Each scene shows the same named points in several views. A view is turned or mirrored, shifted and resized as a whole, has a little noise and may leave points out.
In the rows, zero is written as 128.

Scene 1
View 1
z298: [126 164 169 104  96 112 108 106 107 150  80 124 135 128 105 143 121 120
 123 111 138 106 110 139 179 154]
z829: [146  90 164  91 130  83  96  77 140 166  82  87 119 131  71  74 109 126
 127 134 199 124 115 141 149 186]
z575: [128 142 185 109 145 112 147 126  94 149 101 115 138 143 109 125 143  97
 120 147 158 132 115 137 165 136]
z789: [132 154 169 100 141 119 158 139  74 144 110 126 107 134 116 111 145  80
 111 147 149 123 125 163 141 116]
z950: [ 95 150 179 128 136 120 118  86  55 142  65 109 156 106 161 160 155 110
 123 111 128 121  81 161 130 140]
z981: [128 224 136 122 101 124 139 145  79 139  96 127 105 119 122 155 122 107
 116 123 112 108 114 159 154 122]
z319: [127 167 148 128 139 108 137 121  80 148  95 101 110 116 122 122 129 104
 119 138 148 126 107 162 121 135]
z107: [147 220 129 118 111 118 156 169  68 139 124 131  66 118 105 124 120  80
 105 141 124 100 131 171 126 100]
z617: [105  96 190 116 165 103 117  74  93 154  63  85 166 125 137 123 151 118
 133 134 173 145  91 149 142 170]
z675: [ 80 126 174 150 201 114 154  95  44 139  73  76 164 108 185 144 177 102
 130 155 155 166  77 170  96 139]
z967: [135 122 195  91 122 105 120 106 123 158  93 118 146 150  85 119 126 109
 124 131 167 122 115 122 191 161]
z596: [122 184 149 121 132 117 142 127  78 142  91 113 118 125 132 135 137 106
 118 135 133 128 111 160 144 132]
z861: [139 122 165  98 123  97 110  97 116 160  88 104 119 133  88  98 120 115
 121 130 174 120 116 146 151 163]
z518: [116  65 173  97 155  97  98  50 102 155  60  81 141 117 121  82 141 118
 131 126 187 135 104 170 121 180]
z71: [115 155 142 118 168 114 155 123  83 140  82  92 131 128 150 117 148 113
 132 160 153 162 114 168 138 146]
z82: [143 207 141 136 133 102 151 162  96 149 123 102 100 131  99 137 115 104
 118 157 152 131 113 135 142 127]
z426: [136 218 146 132 117 120 156 162  40 140 127 135  70 103 119 139 130  67
  97 130 116  87 114 174  99  83]
z199: [157 163 158 105 149 105 171 165 110 153 133 114  91 156  77  91 122  83
 114 177 177 137 140 140 154 126]
z100: [152 163 166 121 110 103 127 139  69 155 131 126  70 108  75 114 114  69
  94 121 153  76 111 155  99 105]
z4: [133 228  95 109 100 122 139 140  94 129  78 121  94 127 134 121 123 124
 124 134 111 132 133 182 162 138]
z120: [156 156 169  95 124 111 151 146  98 150 122 131  91 144  78  95 123  80
 107 150 161 111 136 150 153 120]
z539: [ 79 168 145 139 162 124 141  94  57 132  50  93 167 110 197 157 168 129
 140 135 122 165  88 178 134 153]
z975: [139 156 134 105 165 108 169 149 100 143 107 101  97 147 115  83 134  94
 126 179 170 159 141 166 142 137]
View 2
z426: [127 102 120 120 118 140 122 132 177 125 140 108 111  98  84 118 101 154
 151 118 137 124 125 126  55 109]
z539: [127 107 101 144 133 101 139 126 131 136 115 103 140 124 153 145 107 121
 135 100  88 128 156 145 115  89]
z950: [118 118 108 152 139 121 140 128 134 119 129  96 132 106 149 129 110 118
 132 118 108 117 141 138 112  93]
z975: [143 135 119 123 108 134 131 127 131 175 125 113 116 144  93 119 126 131
 154 112 116 161 131 112 103 125]
z4: [142 124 103 126 139 114 136 144 141 158 128 110 113 118 121 147 112 153
 140 103 112 143 119 111  50 126]
z100: [117 132 128 131 116 165 132 139 154 124 161 103 110  98  90 103 115 137
 147 134 145 137 117 111  74 121]
z789: [134 128 121 133 122 135 131 121 142 152 127 103 113 121  95 110 121 132
 148 126 128 136 121 120  96 114]
z199: [138 145 131 106 113 151 123 131 139 175 129 115 105 135  88 109 133 137
 154 123 137 150 110 105 102 131]
z981: [128 120 115 115 142 128 125 142 158 137 131 110 109 102 123 135 113 154
 139 117 134 117 109 118  58 116]
z319: [125 128 117 132 122 138 137 138 139 141 139 108 124 119 120 123 117 131
 144 114 118 142 135 120  94 115]
z518: [119 158 112 177 119 145 164 130  94 140 149  88 135 126 140 105 126  96
 133 128 101 162 143 113 137 115]
z967: [127 164 123 137 143 145 139 128 113 157 129 100 112 121 141 110 144 115
 134 137 131 129 100 105 122 126]
z120: [135 144 126 123 124 149 131 127 138 159 134 103 104 118  92 105 130 136
 146 131 139 139 104 105  91 128]
z575: [130 141 120 128 131 137 130 123 130 157 122 103 115 123 122 114 131 122
 143 126 127 128 116 118 118 114]
z82: [127 129 126 101 122 144 120 144 152 157 136 122 112 125 117 130 125 145
 149 111 131 138 122 114  89 123]
z617: [118 145 115 155 128 134 148 125 107 141 130  98 135 126 151 115 129  99
 135 123 105 138 140 125 146 103]
z596: [130 126 114 129 131 128 132 134 142 145 127 107 118 115 123 130 116 135
 141 114 119 131 127 123  89 113]
z829: [121 178 122 154 124 161 158 144  96 153 156  99 122 127 139 107 141 107
 135 132 120 167 118  92 122 137]
z107: [133 115 119 113 122 138 123 139 164 143 138 109 105 107  87 123 109 156
 149 116 135 134 114 116  53 122]
z298: [125 150 115 139 150 136 142 141 125 142 135 100 115 106 152 127 130 129
 130 127 126 125 104 108  92 121]
View 3
z575: [115 139 136 116 130 134 117 167 132 137 105 127 109 151 114 135 161 127
 122 107 142 133 111 122 112 140]
z617: [125 161 178 131 134 158 130 158 135 125  98 136  95 127  87 140 160 165
 107 108 125  89 141  92  83 146]
z981: [119 125 108 116 116 106  83 131  89 135 106 140 115 120 122 112 156  88
 136 120 150 131  89  88 161 132]
z789: [119 134 144 111 119 115  98 165 140 124 117 128 124 142 117 122 160 130
 146  98 150 147 103 121 143 134]
z319: [128 143 154 128 119 118  96 150 112 127 114 138 120 127 115 117 144 129
 140 109 145 134 120  90 133 128]
z426: [113 107 130 119  99  93  68 142 107 131 118 138 140 125 132 107 139 119
 165  97 148 173  80  86 206 115]
z967: [123 153 119 111 157 151 125 168 128 165 112 119 104 167 106 134 173 114
 106  96 155 110 116 129  81 165]
z975: [135 162 152 119 123 102 103 178 140 104 124 130 126 145 130 112 154 112
 151 118 168 159 130 139 103 127]
z100: [129 122 147 126 130 125  78 149 112 171 136 131 148 149 121 108 130 139
 161  63 161 162  99  86 174 136]
z596: [122 136 134 120 117 115  97 145 110 122 107 137 111 123 114 119 156 116
 133 117 143 128 107  97 139 129]
z107: [121 119 121 114 109  89  73 146 106 133 125 133 138 133 135 103 145  95
 161 104 165 170  88 101 178 124]
z82: [116 132 124 131 124 107  93 157  92 139 111 136 123 146 143 111 137  98
 144 119 153 167 119 110 124 119]
z71: [128 157 160 125 112 113 110 162 128  96 102 140 106 120 113 124 157 129
 130 134 138 128 131 108 106 123]
z861: [140 160 151 124 150 143 111 158 120 161 129 128 121 151 102 115 149 130
 127  84 166 113 128 104  96 161]
z199: [124 144 132 116 135 111 103 185 134 139 128 122 134 172 145 114 148 106
 151 100 172 176 119 148 108 131]
z539: [116 151 164 126  96 120 110 138 113  77  78 151  82  85  93 136 166 140
 110 155 107  89 122  76 121 117]
z675: [108 143 196 138  94 131 120 162 138  77  78 146  96 102 101 143 152 178
 120 136  94 119 135  81 119 103]
z298: [126 143 117 115 144 139 106 136  95 161 110 135 106 136 100 122 161 107
 113 100 151  98 106  91 119 159]
z829: [157 182 168 126 161 152 116 162 132 159 139 130 123 155  94 112 149 139
 129  76 177 104 147 112  76 173]
z120: [129 138 127 111 136 120  96 170 131 152 129 121 135 165 126 116 153 114
 148  82 171 156 103 129 133 148]
View 4
z100: [138 119 141 114 130 126 108 110 119 121 165 122 140 143 119 103 126  90
 125 132 157 141 103 170 162 106]
z120: [154 127 126  96 138 124 108 134 130 119 162 122 123 150 128 111 110  93
 115 115 126 119 116 148 164  95]
z596: [143 127 149 109 139 123 135 149 139 114 133 126 140 148 117 122 116 121
 130 109 149 122 121 128 141 112]
z967: [162 146 129 116 133  95 122 136 146 118 135 120  98 132 124 115 105 123
 101 108  97 108 117 148 132  91]
z319: [138 125 146 122 136 123 128 145 128 119 132 128 134 139 115 122 123 115
 125 122 145 130 122 127 144 113]
z107: [145 108 145  88 144 140 122 128 127 109 169 125 157 165 123 111 118 104
 139 114 178 125 116 142 170 114]
z789: [144 133 137 102 144 131 124 154 135 120 143 120 137 148 118 118 114  89
 128 110 134 126 116 138 155  98]
z675: [116 150 159 145 143 125 153 201 139 123  88 136 144 133  97 141 135  97
 137 121 134 150 128 111 102 111]
z950: [130 141 166 131 135 112 156 155 153 125  95 120 144 126 102 126 124 130
 135 106 143 138 110 143 113 116]
z71: [140 134 143 120 144 126 135 174 131 115 118 129 133 143 115 132 120 115
 128 116 128 121 132 101 139 109]
z518: [134 143 140 157 123 103 124 148 121 134  90 108 107  89 109 130 126 113
 106 129  80 134 120 120 139 102]
z426: [133 111 157  99 138 145 124 121 128 117 163 126 168 160 114 109 128  93
 144 122 194 142 105 164 162 118]
z298: [157 132 145 114 131 100 135 119 148 116 131 117 118 133 122 115 107 148
 116 104 130 109 114 147 134 110]
z617: [136 152 144 147 132 100 139 164 140 127  95 124 111 113 108 131 122 119
 112 119  95 130 122 123 113 102]
z539: [128 138 166 129 144 123 164 183 151 118  83 126 146 132 101 139 123 139
 142 102 144 128 128 101 112 123]
z861: [152 134 132 128 128 105 116 126 126 122 133 117 106 120 124 116 114 122
 103 124 106 118 118 134 149 100]
z199: [155 129 119  95 144 129 102 153 124 111 173 136 117 167 132 118 110  87
 112 122 125 114 131 123 159  91]
z82: [151 122 138 109 140 123 119 142 128 104 164 143 129 171 125 117 119 116
 122 124 159 117 128 126 140 110]
z4: [156 105 147  92 145 131 137 132 131 108 139 116 148 152 123 123 108 148
 139 100 162 103 127 106 171 124]

In a view up to two points have been moved. Name them for each view, in the order of its rows, or write none.
view 1: none
view 2: z981
view 3: z967, z829
view 4: z426
